The views of a scene show one set of named points, each view turned or mirrored, shifted and resized as a whole, with a little noise and some points left out.
(in the rows, 128 means zero)

Scene 1
View 1
Lef: [122 128 121 129 139 122 149 135 100 120 130 135 159 134 142 146 142 140
 112 116 142 122 143  98]
ful: [139 129 125 121 130 131 145 141 103 111 131 143 158 143 127 142 130 156
 111 111 142 138 130  93]
nula: [131 117 121 111 140 121 129 122 120 131 137 137 164 122 160 139 130 123
 120 125 135 117 138  96]
fabav: [124 132 118 122 132 123 152 147 136 147 135 137 170  93 162 147 133 114
  92 131 140 127 148  96]
kes: [112 131 118 131 140 117 156 139 113 137 133 132 164 112 159 149 144 120
 103 125 142 116 153  99]
Sel: [139 106 119 106 141 118 118 113 118 115 136 139 159 124 159 141 139 130
 130 118 132 113 137 102]
lim: [123 135 117 142 131 120 166 151 109 115 125 137 156 110 138 156 160 142
  93 112 145 127 152 104]
Nada: [135 122 116 128 132 119 149 140 122 112 128 140 156 101 147 154 159 137
 101 112 140 125 149 106]
lomev: [122 134 123 124 138 127 149 139 102 132 136 136 164 140 141 140 123 138
 111 122 142 129 136  90]
gevab: [147 125 122 128 127 128 149 143  99  89 124 146 149 137 117 150 153 170
 109  98 143 139 135 101]
Pafe: [132 110 121 110 146 118 122 112 107 119 136 135 159 136 158 139 137 130
 133 119 134 111 138  99]
rer: [111 136 124 145 145 122 159 133  56 101 127 131 149 183 117 146 146 167
 127 104 147 120 140  97]
fana: [135 115 122 110 139 122 127 122 113 122 136 138 161 131 153 139 131 132
 124 119 135 120 135  97]
veved: [126 133 124 128 135 127 153 143  99 122 132 138 160 140 134 144 132 148
 108 116 143 132 137  93]
vup: [139 129 123 113 128 131 143 145 127 133 135 144 167 117 144 140 121 134
 101 123 139 139 131  90]
Tuzoz: [128 134 121 125 131 126 154 147 118 129 132 140 163 117 143 147 133 136
  98 120 142 133 141  94]
Soz: [113 125 119 134 147 115 148 125  87 117 131 130 155 144 147 148 150 138
 123 114 141 109 149 103]
gam: [128 129 119 129 133 122 152 142 109 116 129 139 158 123 140 149 148 142
 104 114 142 127 144 100]
miver: [104 125 121 121 153 115 139 118  95 146 140 126 167 144 167 138 125 114
 128 132 138 103 146  94]
fumu: [134 114 118 117 138 118 134 124 116 115 133 138 157 117 153 146 148 132
 118 116 136 117 143 103]
gak: [122 140 123 131 133 128 160 150 105 130 132 138 164 132 136 145 131 142
 100 120 145 134 140  92]
View 2
nula: [110 135 103 131 148 124 114 101 115 109 133 154 130 116 109 120 128 144
 131 118 144 130 123 142]
lim: [146  96 102 163 122 145 103 128 128 114  97 154 122 118 115 116 142 135
 139 113 126 114 121 108]
gam: [130 108 108 151 134 137 108 118 126 116 103 152 121 121 113 118 133 135
 145 113 129 121 118 119]
Tuzoz: [133 110  97 146 139 142 115 109 110 111  99 143 123 114 109 115 138 142
 144 120 137 125 116 124]
vup: [121 119  97 139 148 136 124  96 102 111  98 136 129 117 106 115 141 144
 149 125 146 134 114 130]
lomev: [125 116 110 133 151 142 112 108 113 115 108 143 107 114 112 120 116 140
 153 117 129 125 110 134]
fumu: [112 126 110 145 136 120 109 111 129 114 126 161 134 125 113 121 134 136
 134 112 137 125 126 129]
Soz: [127 115 119 140 138 136  96 127 137 116 131 164 105 116 120 125 106 134
 138 104 117 114 119 131]
kes: [143 113  88 147 131 148 102 120 115 102 124 154 120 101 112 115 131 147
 119 118 133 117 124 130]
ful: [117 111 121 140 150 133 116 108 121 124  92 142 112 129 113 122 123 131
 171 112 129 128 107 122]
miver: [122 134 101 119 153 139 103 112 116 105 153 158 105  97 113 122  99 148
 121 115 130 121 121 155]
rer: [129  98 143 135 149 146  94 136 147 132 107 157  74 124 126 130  80 122
 175  96  96 110  99 124]
gak: [136 106 104 141 145 150 112 113 112 113  98 141 106 110 112 118 122 140
 151 117 128 123 109 126]
fabav: [139 119  76 147 135 143 115 105  99  98 113 144 138 101 105 111 153 153
 117 128 150 127 127 132]
Nada: [129 111 102 161 123 130 108 118 128 113 107 158 139 125 112 116 150 135
 134 114 137 120 126 114]
veved: [127 109 113 140 147 142 112 113 118 119  99 144 107 118 114 121 120 136
 158 114 126 123 109 126]
gevab: [117 101 133 157 136 127 111 119 139 132  81 150 118 144 117 123 132 121
 178 105 122 123 109 105]
Pafe: [100 139 117 129 149 115 109 106 129 115 142 162 126 124 113 125 116 137
 138 110 136 128 122 142]
Sel: [ 97 141 114 134 145 110 112 102 128 115 137 163 137 129 111 123 128 136
 136 112 142 131 126 139]
View 3
lim: [209 112 133 138 136  95 135 154 147 202 143 129 129  97 103 128  76 143
 148  76 124 122 120 152]
ful: [173 120 127 114 155  96 129 137 131 135 132 150 131  73 123 133 104 119
 157  76 106 101 121 134]
Nada: [200 121 118 131 127 100 114 158 132 201 119 135 156  92 104 132  89 142
 156  79 139 125 117 146]
gevab: [197 112 122 105 160  80 129 130 145 141 146 152 137  50 127 122  97 133
 173  56 119 131 134 150]
Sel: [157 159 102 124 133 123 104 141 112 159  85 141 181  94 133 124 114 149
 162 100 148  97 120 130]
Soz: [176 152 123 141 153 120 149 130 140 162 129 121 137 105 142 108  86 167
 154  98 130  95 131 148]
Pafe: [152 163 107 128 142 128 117 135 116 151  92 136 170  99 140 119 112 153
 159 105 141  87 122 130]
Tuzoz: [182 117 132 133 134 104 124 160 127 180 123 139 132 102 100 142  94 119
 141  86 112 100 107 134]
veved: [175 123 133 128 151 104 138 140 134 150 135 139 123  91 119 131  96 126
 148  85 106  94 117 135]
rer: [178 142 138 128 188 104 180 102 159 113 169 129 101  78 163  95  82 164
 161  84 103  93 147 155]
fabav: [180 121 130 147 110 117 110 179 115 215 103 133 146 129  81 154  93 119
 129 102 122  93  93 127]
fumu: [175 144 111 129 133 114 113 147 123 176 102 135 166  95 122 126 101 149
 158  92 143 107 120 138]
kes: [183 135 130 152 127 121 132 160 128 203 117 122 137 128 105 131  84 145
 136 104 127  92 109 138]
fana: [157 149 113 126 139 120 114 142 115 152  96 141 162  97 127 130 111 137
 154  99 130  90 115 127]
gam: [189 123 126 132 140 102 130 148 135 177 130 135 138  93 114 128  90 138
 152  82 122 111 119 143]
nula: [156 150 115 133 129 126 111 151 111 167  91 137 163 110 119 133 110 136
 148 106 132  85 109 125]
Lef: [179 134 128 135 147 111 137 141 134 165 128 132 133  99 124 124  92 144
 150  91 120  97 120 141]
miver: [145 169 126 154 141 146 144 141 118 162 101 117 140 138 136 121  98 157
 135 128 123  58 112 127]
View 4
vup: [108 103 120  66 129 101 104 101 145 126  92 109 133 168 127 127 138  91
 104 129 133 140 152 130]
Soz: [150 126 165 112 124 102  79 137 149  97  83 132 161 133  87 133 166 150
 161 157 159 125 172 160]
gam: [129 109 136  76 133 107  83 118 124 115  93 111 151 144 105 141 152 128
 129 145 157 111 148 151]
Lef: [135 120 147  91 133 107  85 126 139 107  86 123 151 146 103 133 158 132
 139 148 153 126 157 152]
Sel: [140  81 155 103  89 114 101  95 176 124 108 117 138 131  71 120 147  96
 142 148 139 128 202 127]
rer: [186 172 188  98 180 154  64 156 127  76  72 148 147 144 109 111 204 171
 166 186 165 131 155 169]
gak: [119 132 131  75 152  99  89 129 127 107  78 120 148 166 132 134 153 128
 120 138 148 136 136 152]
lim: [121 110 127  69 137  92  74 126 101 113  92 105 165 138 105 162 147 146
 127 140 168  93 125 166]
ful: [148 123 148  65 152 147  88 111 132 112  95 118 126 157 116 113 169 109
 122 158 143 127 157 137]
Nada: [120  85 127  72 113  97  82 106 118 126 106  97 155 132  89 155 140 123
 125 138 162  91 147 152]
fabav: [ 80  87 105  84 102  47 103 109 146 131  88 105 160 159 118 157 113 107
 109 108 143 131 144 143]
gevab: [166 118 154  52 161 169  72 111 103 111 106 108 131 137 101 123 179 128
 129 173 161  92 145 150]
Pafe: [145  96 163 112  97 113  98 106 180 115 100 127 141 134  76 116 153 106
 150 150 139 139 203 131]
fana: [135  98 150  97 107 113 101 103 170 119  98 122 136 145  92 118 151  99
 135 145 137 139 189 130]
miver: [123 125 160 140 100  64 100 136 196 100  70 147 161 152  96 124 146 129
 159 134 138 170 193 145]
lomev: [130 130 144  86 140 108  94 123 149 108  80 128 141 163 122 120 156 118
 130 143 140 147 160 142]
fumu: [133  87 146  92 102 105  91 103 151 123 105 111 148 131  80 136 145 113
 136 144 150 115 178 140]
veved: [134 131 143  77 149 119  88 125 133 106  83 124 142 158 122 125 162 125
 128 149 148 133 149 148]
Tuzoz: [110 111 123  72 134  94  92 115 131 119  88 111 147 160 122 139 141 115
 116 132 146 127 141 146]
View 5
gak: [101 109 116 108 127 158 110 105 106 133 152 151 130  96 147 144 118 152
 137 106 125  97 128 175]
fana: [125 109 145 100 119 170 117 125 141 117 137 147 127 103 109 168 122 116
 132 127 138  92 128 134]
Pafe: [127 118 157  98 112 174 129 134 152 112 136 151 135  96 102 164 122 111
 129 133 144  97 126 124]
kes: [ 91 130 139  96 110 138 119 125 102 133 142 147 159 110 123 143 125 145
 159 115 140  93 147 154]
Lef: [103 119 134 101 121 163 126 115 126 121 152 151 139  92 137 142 120 139
 133 113 132 104 125 153]
lomev: [114 109 129 112 122 167 112 114 123 132 145 157 126  90 132 154 115 141
 127 118 130  97 125 167]
veved: [111 106 121 109 127 169 114 107 123 126 151 152 122  91 142 150 116 143
 126 112 126 100 120 167]
miver: [117 136 164 117  92 157 122 146 130 147 127 174 159  80  94 156 114 135
 133 142 153  95 138 159]
Tuzoz: [102 106 119  98 127 151 106 107 104 126 148 140 129 113 136 152 123 142
 149 108 127  90 137 160]
Soz: [100 136 149 100 110 166 144 126 139 118 152 162 153  78 135 130 119 139
 126 118 140 114 119 146]
nula: [121 112 149  99 113 161 111 130 130 124 132 146 135 111  98 170 123 119
 144 130 143  86 139 137]
Sel: [126 111 155  90 118 171 126 131 150 106 137 141 131 110  99 170 126 105
 137 130 143  93 129 114]
fabav: [ 96 112 128  93 116 129  95 119  85 136 135 133 146 136 111 162 131 140
 176 114 136  75 160 154]
vup: [116  91 118 102 131 158  92 107 108 128 140 137 114 120 123 172 123 133
 147 114 126  81 138 157]

Which points are out of place in each view (at most two, in the order of its rows)? Write - if all are in place.
view 1 | lomev
view 2 | kes, gak
view 3 | -
view 4 | ful, gevab
view 5 | veved
